Each row is a point on a landscape with many valleys, with its height.
A ball rolls from a point to the lowest of its 6 nearest points, and stops where none of them is lower. Distance is the straight distance between rows; heights are no part of it.
j_761 (h 468): [ 74 164 118 140 146 145 113 145  81 185 125  94 145 145 155 154  94 101
 142  68 129 146]
j_2 (h 408): [181  94 142 101 111 176 172  91 179 100 116 154 148  88 116 131 111 171
 162 226 143 162]
j_955 (h 247): [ 89 106 123 103 144 141 116 165 137 194 130 121 140 105  54 115 128 133
 120 119 166 118]
j_212 (h 272): [ 92 130  88 100 132 105 108 213 120 150 122 145 144 126 102 108 162 107
 125  82 132  98]
j_386 (h 413): [130  96 124  95 113 136 121 141 151 136 131 146 137 123  77  87 147 169
 105 124 170  93]
j_886 (h 421): [122 124 104 129 126  95  88 145 130  69 120 169  96 150 102 105 169 120
 108 123 126  72]
j_469 (h 466): [ 63 158  88 140 145  88 107 205  80 144 115 125 124 123 162 140 130  87
 137  71  96 123]
j_668 (h 474): [155  86 101  80 115 106 120 143 147 102 115 160 124 149  67  78 168 181
 116 134 162  72]
j_171 (h 532): [135 117 148 130 138 150 145 112 147 146 143 100 134 112 126 141  93 144
 140 128 145 142]
j_318 (h 517): [ 84 167 103 161 144  75  74 137  93 101 127 137 103 144 163 157 135  94
 130  93  96 101]
j_626 (h 537): [162  77 150 105 127 155 158 140 169 150 140 124 115  77  68 136 111 161
 128 181 152 133]
j_91 (h 271): [106 106 109  89 129 131 111 165 139 170 131 140 149 121  76  95 143 148
 111 115 171  93]
j_175 (h 434): [128 155 120 135 128  94 120  77 112  74 119 132  92 155 153 118 158 132
 128 134 106 122]
j_11 (h 525): [176  59 154  98 149 172 166 125 126 204 126 103 130  80  99 166  78 164
 141 198 126 170]
j_620 (h 543): [ 61 179  90 163 145  72  89 164  76 129 128 115 103 143 172 157 134  73
 149  67  83 116]
j_833 (h 333): [ 67 144  84  92 123 112 119 222 128 188 119 139 142  94  87 109 127 104
 126  68 121 117]
j_897 (h 303): [121 133 111 138 126  97  99 116 136  41 122 160  79 155 118 101 184 134
 113 147 126  80]
j_876 (h 204): [203 134 169 158 125 145 145  46 150  82 130 142 172 157 164 133 159 103
 153 182 108 158]
j_793 (h 607): [111 115  89  86 115  92 103 199 133 146 119 139 149 125  87 104 159 135
 128 101 151  85]
j_815 (h 479): [198 119 155 131 113 163 160  62 163  86 116 140 173 138 159 139 129 137
 162 196 128 162]
j_895 (h 270): [168  80 155 103 110 150 164 115 171  87 129 161 145 128 119  85 158 173
 118 188 163 137]
j_800 (h 650): [131 130 131 124 131 109 116 102 104  96 120 128 103 152 153 113 142 142
 107 123 114 126]
j_281 (h 442): [150 111 149 133 120 126 158  80 137  83 128 137 137 148 161 107 142 151
 131 152 127 152]
j_710 (h 387): [ 57 150  94 106 134 118 122 210 105 195 111 135 127  96 117 110 105 102
 119  58 112 137]
j_320 (h 691): [ 75 186 105 167 141  84  79 146  70 147 130 109 120 147 178 173 132  63
 136  60  77 121]
j_692 (h 208): [ 63 164  97 178 112  66  71 119 131  51 128 168  87 153 149 116 166 117
 110 112 119  89]
j_331 (h 694): [106 170 106 141 143  87  83 118  85 107 124 124 100 162 165 144 127 113
 123  91  97 111]
j_120 (h 633): [102 118 142 133 151 151 138 131 133 162 146 105 134 105 115 134  86 148
 132 130 158 133]
j_858 (h 314): [ 61 127 119 121 158 152 129 171 117 200 114 113 131 106 103 138  79  96
 139  91 144 144]
j_889 (h 498): [ 83 117 101 144 111  55  72 174 139  91 136 178 104 139 101 119 184 112
 113 105 127  73]
j_887 (h 397): [ 46 174  95 177 106  53  68 123 122  67 134 159  95 142 150 121 157 104
 112  96 105  89]
j_338 (h 564): [116 141 121 122 149 109  96 136  84 130 127 116 119 147 156 131 117 130
 114 105 124 110]
j_693 (h 342): [166  90 154 113 113 159 171 107 173  90 125 151 133 114 131 102 130 170
 123 187 153 146]
j_926 (h 426): [112 170 140 160 140 145 112 120  78 170 137  84 147 156 162 157  98  92
 122  69 116 150]
j_243 (h 422): [ 78 165 101 171 108  77  90  87 142  26 123 158  87 161 137  93 186 126
 124 131 136  76]
j_96 (h 550): [140  89 145 109 149 168 162 137 141 180 143  96 110  72  93 155  84 136
 144 168 139 140]
j_215 (h 379): [144 103 101  92 113 105  97 157 129 103 121 161 118 142  96  96 165 144
 109 115 141  70]
j_507 (h 470): [ 98 109 138 114 161 168 141 149 142 177 139 111 126  86  81 133  99 128
 131 131 163 124]
j_882 (h 372): [159  97 151 127 123 141 161  98 144  86 123 140 139 138 148  99 150 163
 130 171 143 143]
j_459 (h 66): [149 124 149 126 125 151 165 103 147 143 146 102 130 111 132 156  87 149
 146 144 139 144]
j_76 (h 452): [134  91  91  78 121  85 103 168 155 108 120 162 144 146  72  93 160 155
 118 122 165  63]
j_23 (h 734): [140 116 137 113 132 129 132 125 130 118 121 137 114 144 141 104 125 161
 101 124 146 122]
j_192 (h 201): [ 94 115 119  94 136 142 110 168 136 183 125 131 144 113  74 100 131 131
 119 108 162 103]
j_57 (h 316): [175 136 159 139 120 184 162  92 117 210 137  73 140  92 123 192  81 123
 142 156 104 188]
j_890 (h 371): [213 126 158 161 128 156 134  31 165  79 127 139 181 153 172 135 162 117
 156 212 119 151]
j_762 (h 798): [143 102 148 125 128 141 162 109 146 104 126 136 119 132 138 103 127 158
 121 151 152 137]
j_425 (h 367): [154  84 136  98 113 145 145 118 146 103 125 151 126 132 113  77 159 174
 105 151 144 116]
j_124 (h 410): [ 65 161  97 166  92  64  77 127 137  45 134 187  89 156 122  81 189 122
 103 114 129  84]
j_29 (h 491): [168  65 144  99 136 167 164 128 141 178 134 111 108  64  91 157  84 160
 137 200 136 158]
j_502 (h 187): [138 108 106  90 121 121 102 159 131 131 122 156 126 127  90  85 140 151
 100 115 160  90]
j_169 (h 558): [ 54 179 101 178 128  44  59 146 103  92 143 147 103 142 161 145 153  90
 129  88 105  93]
j_823 (h 436): [141 124 127 116 126 109 114  94 127  62 112 141  96 138 136  93 178 149
 114 160 107 115]
j_326 (h 350): [ 72 112 128 120 160 156 143 169 136 192 117 122 128  97  72 131  86 105
 133 114 149 140]
j_900 (h 519): [115 136 143 127 142 131 128 115 103 143 131 104 132 142 147 128 100 139
 126 100 139 135]
j_910 (h 321): [171  74 147 103  99 172 172 115 195 106 126 163 139  99  95 107 141 173
 150 206 164 141]
j_520 (h 264): [204 156 165 169 112 170 167  71 137 114 128 129 163 142 177 154 115  95
 143 167 102 180]
j_949 (h 541): [ 89  85  92 126 118  36  87 177 151  85 132 192 120 154  84  98 188 137
 123 112 142  49]
j_685 (h 747): [162  60 144 100 159 197 183 145  99 242 118  74 139  75 110 176  73 144
 149 171 134 184]
j_716 (h 236): [ 92 140  93 118 145  98  94 209 106 140 125 138 125 121 128 115 141 104
 110  95 124  91]
j_919 (h 336): [134 138 111 118 137 106  97 122 117  72 110 151  81 144 133 101 154 135
 110 131 118  94]
j_269 (h 320): [ 50 122 103 109 142 132 130 200 132 211 118 134 134  95  63 124 100 100
 133  84 125 145]
j_816 (h 212): [183 144 166 160 115 134 148  51 138  93 128 132 151 163 173 138 162 104
 137 167 102 174]
j_15 (h 158): [ 68 127  99 101 136 133 121 191 129 195 113 132 141  97  80 108 120 114
 123  93 137 133]
j_167 (h 409): [154  91 146 101 115 144 150 124 166 118 137 147 129 120  94  81 146 175
 106 154 169 115]
j_232 (h 731): [180 125 146 123 101 158 174  91 157 121 133 122 151 123 145 154 107 149
 154 179 135 166]
j_409 (h 576): [118  86 128 110 177 182 158 168 108 210 116  90 102  92  80 158  68 107
 152 135 137 149]
j_202 (h 326): [162 130 154 121 117 166 159 101 126 164 154  84 132  99 127 170  83 136
 159 145 125 158]
j_143 (h 173): [ 97 153 109 129 144  96  91 167  89 126 121 136 116 139 158 133 130 103
 120  98 118 101]
j_757 (h 404): [114 126  99 101 123 108  91 188 126 136 122 149 144 134 103 105 152 126
 120 103 142  78]
j_803 (h 437): [123 117 117 100 128 137 108 147 124 137 119 137 127 125 110 100 131 151
 105 117 156 106]
j_393 (h 220): [ 73 131  89 106 113  79 129 239 123 158 118 133 130 113  98 114 153 101
 141  44 112  98]
j_275 (h 203): [154 154 160 163 125 159 159  97 128 135 151  94 147 139 166 165  96 116
 123 107 116 152]
j_417 (h 254): [ 61 140 102 113 147 139 116 182 104 187 119 121 140 104 122 116 106 102
 128  92 134 133]
j_629 (h 411): [ 94 132 108 147 126  68  75 156 125  77 118 177  96 145 113 119 173 112
 110 112 122  74]
j_570 (h 288): [ 57 116 112 117 154 151 130 183 128 205 110 117 130  90  74 125  94 100
 125  93 136 142]
j_990 (h 412): [ 80 125 122 123 158 156 129 152 125 179 130 109 130  99 103 126  98 126
 131 118 155 132]
j_658 (h 522): [112  92 136 117 154 166 136 144 162 168 138 118 127  87  65 111 111 140
 118 137 166 120]
j_654 (h 583): [101 174 101 157 133  78  76 107  97  92 119 137  89 149 164 156 142 103
 124  99  90 100]
j_252 (h 478): [135 142 144 128 140 174 154 116 118 190 151  61 126 105 128 184  77 125
 156 125 115 164]
j_288 (h 644): [104 160 114 140 149 100  84 125  77 131 121 122 119 157 162 141 118 108
 120  85 109 124]
j_137 (h 594): [193 132 155 134 109 161 167  69 155 100 127 127 168 141 156 145 128 125
 157 173 128 167]
j_735 (h 399): [190 144 156 153 117 158 165  70 147 104 125 126 165 147 167 142 128 110
 153 170 110 169]
j_827 (h 481): [125 103 100  85 120 104 105 172 143 131 123 158 145 136  84  92 153 158
 116 110 163  74]
j_298 (h 578): [ 94 178 104 150 136  75  72 129  82 115 128 119 109 160 166 161 128  90
 129  84  86 106]
j_389 (h 359): [ 80 149 125 122 153 138 116 143 102 171 128 100 143 125 133 136  89 112
 135  83 141 136]
j_627 (h 497): [145  86 142  98 108 138 141 133 166 144 133 142 137 121  74  94 139 179
 107 140 175 106]
j_233 (h 480): [ 50 135  89  99 119 100 125 230 127 204 123 130 123  90  63 112 109 107
 118  47  97 141]
j_669 (h 295): [ 86 130  85 102 124 103 107 212 133 165 116 130 140 111  92 103 150 112
 125  84 135 104]
j_77 (h 453): [ 56 175  89 185  93  66  76 106 142  28 128 182 101 164 139  85 182 129
 107 109 125  81]
j_388 (h 623): [102 112 141 127 141 154 136 135 133 159 135 116 131 108 113 110 101 149
 121 128 163 119]
j_155 (h 455): [156 104 136 106 121 120 128 117 128  70 111 146 103 145 126  76 168 156
 100 152 126 111]
j_930 (h 670): [119 120 132 115 140 134 113 131 124 139 124 126 129 133 137 103 116 150
 104 120 162 123]
j_677 (h 518): [172  82 156 101 112 172 178 108 184 120 139 152 139  82 102 121 119 171
 137 212 151 150]
j_903 (h 98): [ 69 152  92 120 146 112 104 198 100 163 113 124 136 108 143 119 122 102
 127  80 120 115]
j_712 (h 229): [114 163 102 145 126  85 105  77 115  38 115 138  85 145 141 114 179 130
 134 145 104 100]
j_673 (h 435): [191 128 145 122 103 183 164  70 142 149 133 120 150 109 133 170  92 146
 154 190 120 178]
j_346 (h 499): [141 114 144 118 148 170 156 122 114 197 150  69 117  88 101 176  69 133
 159 145 126 160]
j_405 (h 249): [128 135 149 143 138 160 139 117 120 159 152  90 135 126 142 161  90 125
 143 103 140 146]
j_404 (h 44): [113 159 103 138 121  90  99  92 128  52 110 154  78 149 139 109 170 125
 126 137 119  84]
j_198 (h 547): [174  79 148 101 121 174 159 121 170 148 138 133 114  80  80 136  97 166
 133 205 148 152]
j_39 (h 365): [104 121 102 127 123  78  89 200 117 120 128 163 120 139 106 122 173 117
 121 101 134  79]
j_927 (h 693): [ 83 160 100 136 148 104  96 156  71 158 124 108 131 145 172 151 109  87
 133  70 112 133]
j_989 (h 429): [169 172 148 160 121 185 155 105 122 179 158  69 138 100 149 185  72 106
 133 129 100 171]
j_834 (h 164): [191 169 158 162 114 169 164  95 127 125 145 109 150 130 179 166  85  97
 122 135 102 181]
j_351 (h 736): [147  83 131  99 170 181 170 141 108 210 121  80 108  82  86 169  79 132
 149 167 141 154]
j_312 (h 567): [141  99 146 107 122 145 139 134 158 118 133 139 124 125 106  89 132 174
 101 138 164 112]
j_912 (h 312): [158  94 146 114 116 131 158 101 151  85 123 151 128 135 126  74 171 162
 109 174 147 137]
j_395 (h 273): [188 100 156 120 117 161 159  83 165  74 114 151 174 124 144 120 136 154
 160 220 151 155]
j_648 (h 414): [ 97 151 113 124 149 114  98 155  92 151 115 115 130 138 147 126 108 119
 122  94 134 113]
j_920 (h 669): [128 119 132 115 131 132 110 140 111 117 127 136 118 139 126 102 129 154
 105 116 141 117]
j_940 (h 577): [105  92  94 113 120  67  86 200 132 113 130 169 133 144  93 108 170 126
 115 103 138  64]
j_867 (h 129): [174 167 154 167 120 172 163  93 132 128 143  94 145 136 178 164  94  99
 111 120  96 177]
j_490 (h 504): [114 145 111 123 148 101  83 148 104 115 117 137 121 137 145 114 124 117
 105 109 127 103]
j_545 (h 660): [146  94 154 114 117 154 156 125 154 111 135 141 125 111 114  98 128 174
 116 157 157 138]
j_406 (h 75): [178 188 150 169 109 189 168  87 119 158 141  80 145 109 184 181  67  96
 119 135  88 187]
j_367 (h 391): [151 152 157 147 124 173 155 106 127 165 157  72 134 122 139 178  78 119
 147 122 122 159]
j_759 (h 297): [187 137 142 133  93 182 160  79 138 168 142 104 152  97 127 176  80 140
 146 171 108 180]
j_663 (h 306): [ 98 140 100 132 138  87  81 186 100 114 115 149 114 126 135 128 150 101
 118  98 120  87]
j_511 (h 505): [172  91 148 115 130 169 159 106 130 195 138 109 133  80 108 175  78 156
 148 196 116 175]
j_697 (h 274): [171  97 156 124 119 134 162  80 158  74 123 145 155 136 155 105 161 159
 141 204 142 152]
j_945 (h 423): [219 146 158 162 125 179 147  48 148  91 118 135 181 144 170 143 140 107
 156 192 108 161]
j_970 (h 611): [ 99 102  97 134 122  54  82 195 141 103 138 175 126 151  87 106 182 113
 121  94 137  70]
j_492 (h 345): [157 113 139 120 131 112 145  81 131  70 124 150 116 151 146  86 179 167
 122 183 123 140]
j_825 (h 353): [144 133 139 141 127 112 135  75 110  96 117 127 110 159 161 115 151 138
 117 131 105 142]
j_201 (h 500): [157  85 145 108 133 159 160 123 161 155 142 114 110  78  93 143  91 158
 136 186 148 139]
j_116 (h 454): [156 154 167 171 125 136 155  76 115 115 141 118 127 166 175 143 130 100
 110 116  90 168]
j_547 (h 456): [ 86 136 128 134 156 149 132 131 112 179 138  96 136 113 134 143  85 118
 138  99 149 136]
j_291 (h 545): [216 161 147 158 106 195 159  65 150 109 116 129 176 133 171 144 121 102
 147 182 110 174]
j_217 (h 557): [104 145 133 143 149 129 114 122  91 143 130  99 139 152 158 141 106 121
 121  86 135 132]
j_656 (h 539): [136 131 128 116 133 102 109  91 109  82 119 137  91 146 151 110 149 146
 112 127 112 113]
j_48 (h 420): [133  83  94  99 120  69 102 163 150  89 116 183 120 153  80 105 181 141
 120 124 152  54]
j_854 (h 511): [ 76 134  93 155 103  62  68 137 144  49 131 192  85 152 106 101 194 122
 119 128 130  73]
j_865 (h 325): [164 122 159 152 118 131 162  66 142  87 123 137 149 159 166 126 149 130
 136 165 109 164]
j_679 (h 447): [135 193 157 182 143 170 143 117 100 158 149  69 133 136 182 174  91  84
 110  78 112 158]
j_286 (h 512): [100 132 122 123 148 130 112 138 110 150 129 119 138 131 150 116 108 142
 109 109 140 118]
j_702 (h 432): [ 59 155  86 134 137  94 121 228  95 153 110 125 111 104 142 117 127  85
 137  40  98 122]
j_342 (h 593): [143  83 138 105 168 169 163 156 125 193 128  96 109  77  75 148  84 131
 143 162 145 142]
j_366 (h 486): [139 113 153 127 130 150 157 114 162 143 151 104 125  98 118 147  92 157
 139 155 146 142]
j_207 (h 536): [107 163 109 140 128  80  84 112 103  80 117 143  89 150 153 139 139 112
 118 115 105  94]
j_686 (h 235): [ 53 148 105 129 151 138 122 173 103 195 122 119 139 113 130 127  87  99
 138  73 127 149]
j_487 (h 255): [ 91 122  94  94 129 124 109 195 136 178 122 137 150 110  76  98 136 122
 125 103 143 107]
j_610 (h 469): [167 101 146 103 130 161 154 118 144 168 146 110 123  75 106 166  80 159
 148 184 141 153]
j_583 (h 503): [ 68 161  97 126 144 100 107 185  81 173 117 119 141 126 163 139 109  92
 137  72 117 125]
j_287 (h 384): [ 82 139 109 154 134  67  78 176 117  93 131 154 101 130 137 125 164  96
 121 101 104  89]
j_649 (h 234): [ 99  70  88 113 123  23  98 188 158  90 115 183 131 151  78  93 189 147
 128 119 159  57]
j_616 (h 482): [228 119 166 150 121 163 129  32 160  70 114 137 189 152 162 133 157 125
 156 217 132 152]
j_874 (h 729): [152  94 149 109 116 161 164 120 171 127 138 133 120  96  98 119 108 170
 130 176 156 133]
j_70 (h 403): [176 107 147 119 115 164 166 101 152 152 136 119 128  93 116 166  81 156
 150 190 123 171]
j_183 (h 415): [153 108 118  99 117 120 109 134 131  83 117 156 103 154 101  85 164 157
 105 131 140  83]
j_133 (h 417): [131  91  94 115 112  89  92 145 141  70 118 178 100 147  81  95 180 128
 117 123 136  67]
j_468 (h 614): [121 131 113 120 136 120  98 163  96 136 117 133 130 134 136 114 131 132
  98 112 140 101]
j_820 (h 282): [174 144 163 145 102 144 166  77 139 106 132 119 143 154 160 141 127 115
 140 141 111 172]
j_115 (h 232): [168 142 156 143 113 157 165  92 145 121 139 109 143 141 159 161 102 133
 140 133 119 163]
j_235 (h 458): [120 121 112 123 126  93  86 159 120  85 119 163 105 142 113 113 159 119
 101 121 130  78]
j_569 (h 269): [ 90 165 100 166 125  82  83 102 117  54 120 150  85 151 141 125 153 108
 118 116 116  86]
j_760 (h 265): [198 185 144 160 108 188 174  80 123 162 129 103 157  97 177 169  71 104
 122 152  92 192]
j_700 (h 106): [148 127 161 139 123 153 160  94 136 130 149 102 135 131 147 154  91 138
 143 119 134 151]
j_832 (h 444): [136 154 145 147 132 125 106  91  88 129 127 106 127 163 156 145 119 127
 113  88 110 137]
j_695 (h 416): [135 115 113 116 122 109 102 140 136  60 107 164  94 153 103  98 183 134
 108 136 135  82]
j_641 (h 449): [139 123 122 111 132 109 120 111 110  75 111 143  97 141 139  93 162 153
 102 144 121 103]
j_541 (h 223): [192 163 150 137  99 187 167  86 146 141 133 115 152 114 155 173  90 120
 141 157 107 183]
j_330 (h 555): [138 120 151 136 127 128 152  86 124  98 130 118 130 155 162 123 123 144
 124 138 130 143]
j_20 (h 476): [108 118 104 128 109  72  85 140 146  55 128 188  87 156  87 108 186 128
 110 127 133  68]
j_946 (h 401): [140 170 153 166 129 147 130  90 104 141 139  98 131 165 173 152 106 105
 106  85 106 153]
j_334 (h 338): [ 58 131  82  96 119  84 137 243 135 178 114 127 131  96  76 121 123 106
 131  27 103 118]
j_129 (h 72): [182 136 160 156 121 126 132  34 145  83 124 137 156 160 171 121 177 118
 145 188 110 160]
j_714 (h 370): [165 115 163 125 117 139 168  73 149  88 127 139 153 151 155 123 144 140
 148 181 126 161]
j_516 (h 150): [ 75 115  87 100 128  66 131 234 136 153 119 140 142 117  74 107 166 114
 141  62 126  95]
j_615 (h 433): [141 110 149 117 119 135 144 105 127  92 120 144 117 136 135  92 147 163
 108 147 142 129]
j_64 (h 797): [156 114 159 127 119 151 169  97 145 122 138 124 135 112 140 140 103 150
 144 155 141 146]
j_880 (h 394): [127 147 113 131 122  93 116  76 121  46 111 137  88 148 144  96 188 143
 125 167 114 115]
j_947 (h 315): [201 137 147 136  94 186 168  71 150 146 130 121 157 116 145 163  90 131
 159 171 111 182]
j_421 (h 585): [105 122 141 128 159 168 151 129 115 182 139  74 122  93 111 167  78 122
 159 127 136 154]
j_619 (h 475): [168 116 147 120 107 163 170  99 150 131 137 120 136 105 133 157  90 151
 152 168 135 155]
j_141 (h 323): [180 108 155 122 116 150 168  76 165  86 120 144 171 132 150 118 139 151
 161 206 146 156]
j_254 (h 324): [126 161 153 158 131 155 136 108 114 163 154  85 137 146 159 166  90 109
 127  90 125 156]
j_795 (h 248): [ 72 124  85  88 120  92 118 220 136 171 114 141 153 102  71 103 148 115
 133  72 129 106]
j_665 (h 376): [159 130 152 138 123 117 155  78 126  94 127 124 129 160 165 118 137 144
 132 146 115 152]
j_448 (h 202): [ 83 153  94 125 143 101 104 194  94 148 119 130 130 123 144 127 133 102
 129  86 119 110]
j_415 (h 216): [171 160 156 147 109 177 169  99 134 156 151  91 145 117 153 177  83 120
 143 137 104 171]
j_849 (h 219): [166  84 157 115 108 160 172 103 182  88 129 156 154 108 127 100 145 166
 137 205 159 154]
j_698 (h 149): [156 134 142 136 122 110 137  48 130  86 127 134 134 160 166 109 179 132
 128 170 105 164]
j_985 (h 237): [ 76 118 116 101 142 143 119 172 126 189 124 136 145 108  76 104 126 116
 117 106 155 119]
j_746 (h 542): [110 182 126 153 137 112  95 112  63 149 129 102 130 167 179 166 120  96
 110  68  92 132]
j_936 (h 242): [158 137 159 153 122 124 146  60 132  98 130 124 138 167 163 127 155 121
 131 146 105 164]
j_814 (h 258): [ 94 118  99 124 119  72 103 221 130 132 129 155 136 128 101 115 175 109
 130  78 132  81]
j_652 (h 735): [100  93  85 102 122  58 106 219 143 130 126 153 140 136  81 108 176 127
 142  94 146  66]
j_634 (h 227): [ 80 143  83 121 141  98 108 227 111 152 114 137 133 113 125 117 150  95
 129  66 112 108]
j_306 (h 485): [152  77 127  86 107 126 127 136 154 123 129 155 129 132  70  78 157 179
 111 137 166  92]
j_256 (h 43): [100 123 110 103 130 134 106 168 122 164 127 133 142 119 102 105 136 131
 113 112 151 103]
j_983 (h 143): [140 147 141 147 130 112 125  76 106 102 118 117 116 165 162 132 132 127
 115 104  96 144]
j_194 (h 205): [199 175 153 150 104 191 162  78 134 144 137 111 158 114 160 168  84 109
 128 157 104 189]
j_433 (h 462): [ 89 105 137 123 168 166 151 151 119 188 126  89 121  95  86 153  74 106
 150 117 148 143]
j_420 (h 396): [161 149 156 161 116 123 138  60 117 103 137 116 121 171 171 131 143 118
 114 115  85 167]
j_476 (h 612): [132  93  83  83 120  79 103 185 149 119 119 162 143 133  80  97 169 149
 130 109 160  63]
j_565 (h 299): [104 155 105 148 129  85  87  94 112  60 111 137  79 146 142 126 156 126
 112 124 108  96]
j_508 (h 244): [147 141 135 133 121 108 131  66 113  91 123 122 114 166 160 116 162 128
 125 142  97 154]
j_933 (h 156): [183 117 158 143 118 132 146  45 151  80 125 144 169 160 159 120 167 123
 145 202 126 158]
j_53 (h 520): [116 146 132 135 147 115 104 116  92 132 126 112 129 152 158 136 106 124
 125  91 130 132]
j_850 (h 176): [159 143 133 141 116  96 125  41 138  71 124 133 126 154 166 105 197 138
 133 183  98 146]
j_982 (h 473): [106 188 138 179 144 141  99 120  74 167 138  89 145 164 172 161 108  79
 112  53 104 152]
j_445 (h 344): [206 154 147 149  96 196 168  71 144 128 126 122 162 120 159 160 101 111
 142 181 103 182]
j_813 (h 343): [ 76 159  94 141 149  76  89 191  85 130 123 123 116 131 159 134 137  86
 132  81 104 107]
j_102 (h 182): [159 149 152 148 113 112 133  45 130  86 133 129 130 163 169 123 182 119
 130 157  93 163]
j_767 (h 687): [174 111 149 113 105 164 169  86 164  99 121 138 153 117 135 142 103 164
 159 198 144 159]
j_969 (h 461): [ 79 125 102 156 105  60  66 152 145  65 129 188  94 156  99 109 186 118
 108 114 125  73]
j_744 (h 256): [186 157 148 144 101 202 162  86 125 185 143  93 147 100 153 185  76 118
 125 160  95 181]
j_564 (h 179): [189 164 159 156 109 166 170  82 140 128 135 117 147 136 169 157 107 108
 133 140 102 171]
j_153 (h 510): [110  77  81  89 115  48 102 191 158  98 118 171 137 145  73 100 176 151
 135 115 162  58]
j_131 (h 509): [127 172 126 151 131 106  89 101  78 122 126 102 113 164 165 148 132 108
 108  86  88 133]
j_704 (h 241): [170  93 145 105 108 164 169 108 170 127 130 127 131  90 114 137  91 164
 150 202 144 155]
j_109 (h 250): [145 156 116 141 118  88 119  52 121  60 125 119  96 157 164 112 188 133
 126 162 106 122]
j_764 (h 824): [121 142 122 127 144 107  96 116 101 102 119 127  96 154 149 124 127 126
 113 113 115 106]
j_453 (h 661): [123 104 142 113 166 168 152 136 128 188 136  86 110  82  93 160  84 125
 159 147 141 141]
j_50 (h 318): [197 144 151 154  98 176 167  77 146 112 128 123 164 126 153 154 113 113
 146 161 109 175]
j_691 (h 313): [ 52 130 107 107 136 130 128 202 122 210 117 131 135  91  89 119  92  96
 127  74 125 143]
j_396 (h 400): [132 142 157 147 132 151 132 105 107 147 144  93 141 151 161 154  93 118
 133  86 138 144]
j_667 (h 743): [ 66 175  93 151 148  92  93 174  62 156 124 109 119 148 172 157 130  66
 147  52  74 133]
j_75 (h 596): [121 126 119 117 142 114  93 140 111 106 115 137 106 138 132 110 141 140
  99 115 137  90]
j_605 (h 459): [115 110 138 109 135 145 122 143 139 152 131 131 131 115  98 101 126 157
 106 129 168 107]
j_44 (h 538): [137 114 122 116 135 115 126 110 120  89 113 138 110 144 131  90 144 164
 100 140 135 110]
j_966 (h 641): [168  73 151  95 150 169 165 133 108 212 130  81 119  77 103 174  73 150
 149 183 126 163]
j_533 (h 352): [ 55 159 106 123 145 133 111 162  89 185 113 109 143 130 148 133  85  98
 143  71 130 149]
j_518 (h 319): [159  87 140 108 114 146 153 119 162 105 122 154 128 127 112  74 155 172
 104 176 155 130]
j_365 (h 662): [162 114 157 135 123 144 167  86 152 100 131 131 143 138 152 127 118 146
 143 160 129 162]
j_18 (h 351): [ 87 146 101 160 129  72  79 137 128  68 125 168  90 142 128 118 168 109
 105 114 116  82]
j_674 (h 571): [140  89 157 111 136 161 151 127 162 145 153 131 117  87  83 121 116 161
 117 156 166 127]
j_743 (h 854): [122 115 149 135 132 145 147 122 140 136 136 113 129 117 132 128 100 156
 125 129 149 132]
j_163 (h 298): [ 89 126 101 145 129  72  94 204 115 121 132 150 114 130 120 116 172  99
 120  89 120  84]
j_660 (h 291): [ 59 148  93 135 136  81 106 227 100 140 124 133 119 116 141 124 148  85
 129  67 103 108]
j_355 (h 381): [141 148 153 157 127 123 127  81 106 123 129 110 129 168 168 141 125 117
 112 100  97 151]
j_126 (h 730): [167  71 150  99 110 163 170 131 184 136 145 148 124  97  70 111 123 173
 124 173 157 130]
j_819 (h 683): [125 117 143 124 153 163 146 121 140 174 137  88 123  88 105 155  81 128
 153 139 142 138]
j_22 (h 631): [ 51 183 101 181 137  57  74 157  84 109 146 134 101 147 173 157 143  78
 140  72  80 108]
j_540 (h 457): [ 99 161 142 143 149 160 128 120 101 166 145  83 140 141 149 166  81 104
 142  76 134 142]
j_211 (h 424): [119 119 100 123 127 105  87 179 118 117 119 153 127 132 118 116 153 119
 112 107 131  84]
j_580 (h 523): [146  85 149 114 144 163 158 136 158 157 149 111 109  75  84 137  99 154
 124 166 159 130]
j_146 (h 526): [154  66 152  91 107 152 157 125 191 116 138 158 131 115  68  86 149 181
 120 173 173 121]
j_14 (h 867): [136 116 149 122 131 139 143 106 126 118 132 121 127 135 151 116 116 157
 116 122 142 135]
j_725 (h 540): [129  94 137 115 157 167 147 155 144 174 141 101 112  78  68 144  91 132
 135 153 154 133]
j_614 (h 477): [125 164 149 157 139 178 145 118 111 180 151  61 139 121 147 176  78 101
 136  91 120 156]
j_549 (h 430): [161 125 155 135 115 147 166  88 143 113 139 111 142 138 155 140 102 146
 145 141 129 155]
j_898 (h 360): [ 98 116  88  89 124 104 108 206 144 167 121 133 150 117  76 102 153 115
 127  96 146 100]
j_635 (h 407): [ 84 154 104 145 150  73  79 161  96 107 126 143 109 143 163 142 133  95
 127  91 100  97]
j_769 (h 431): [146 146 152 145 123 137 140  92 116 127 128 103 140 163 164 140 115 125
 121 103 112 152]
j_416 (h 584): [106 137 146 134 146 169 143 123 114 180 146  74 129 108 121 164  71 114
 161 100 144 140]
j_49 (h 388): [129 165 155 157 135 152 129  97 100 149 138  89 134 166 164 154 107 108
 114  81 113 148]

For each start below, name the point where the ball stops.
j_627 -> j_849
j_169 -> j_903
j_312 -> j_849
j_626 -> j_704
j_306 -> j_849
j_674 -> j_704
j_137 -> j_406
j_580 -> j_704
j_49 -> j_459
j_673 -> j_406
j_926 -> j_459
j_759 -> j_406
j_966 -> j_704
j_679 -> j_459
j_946 -> j_459
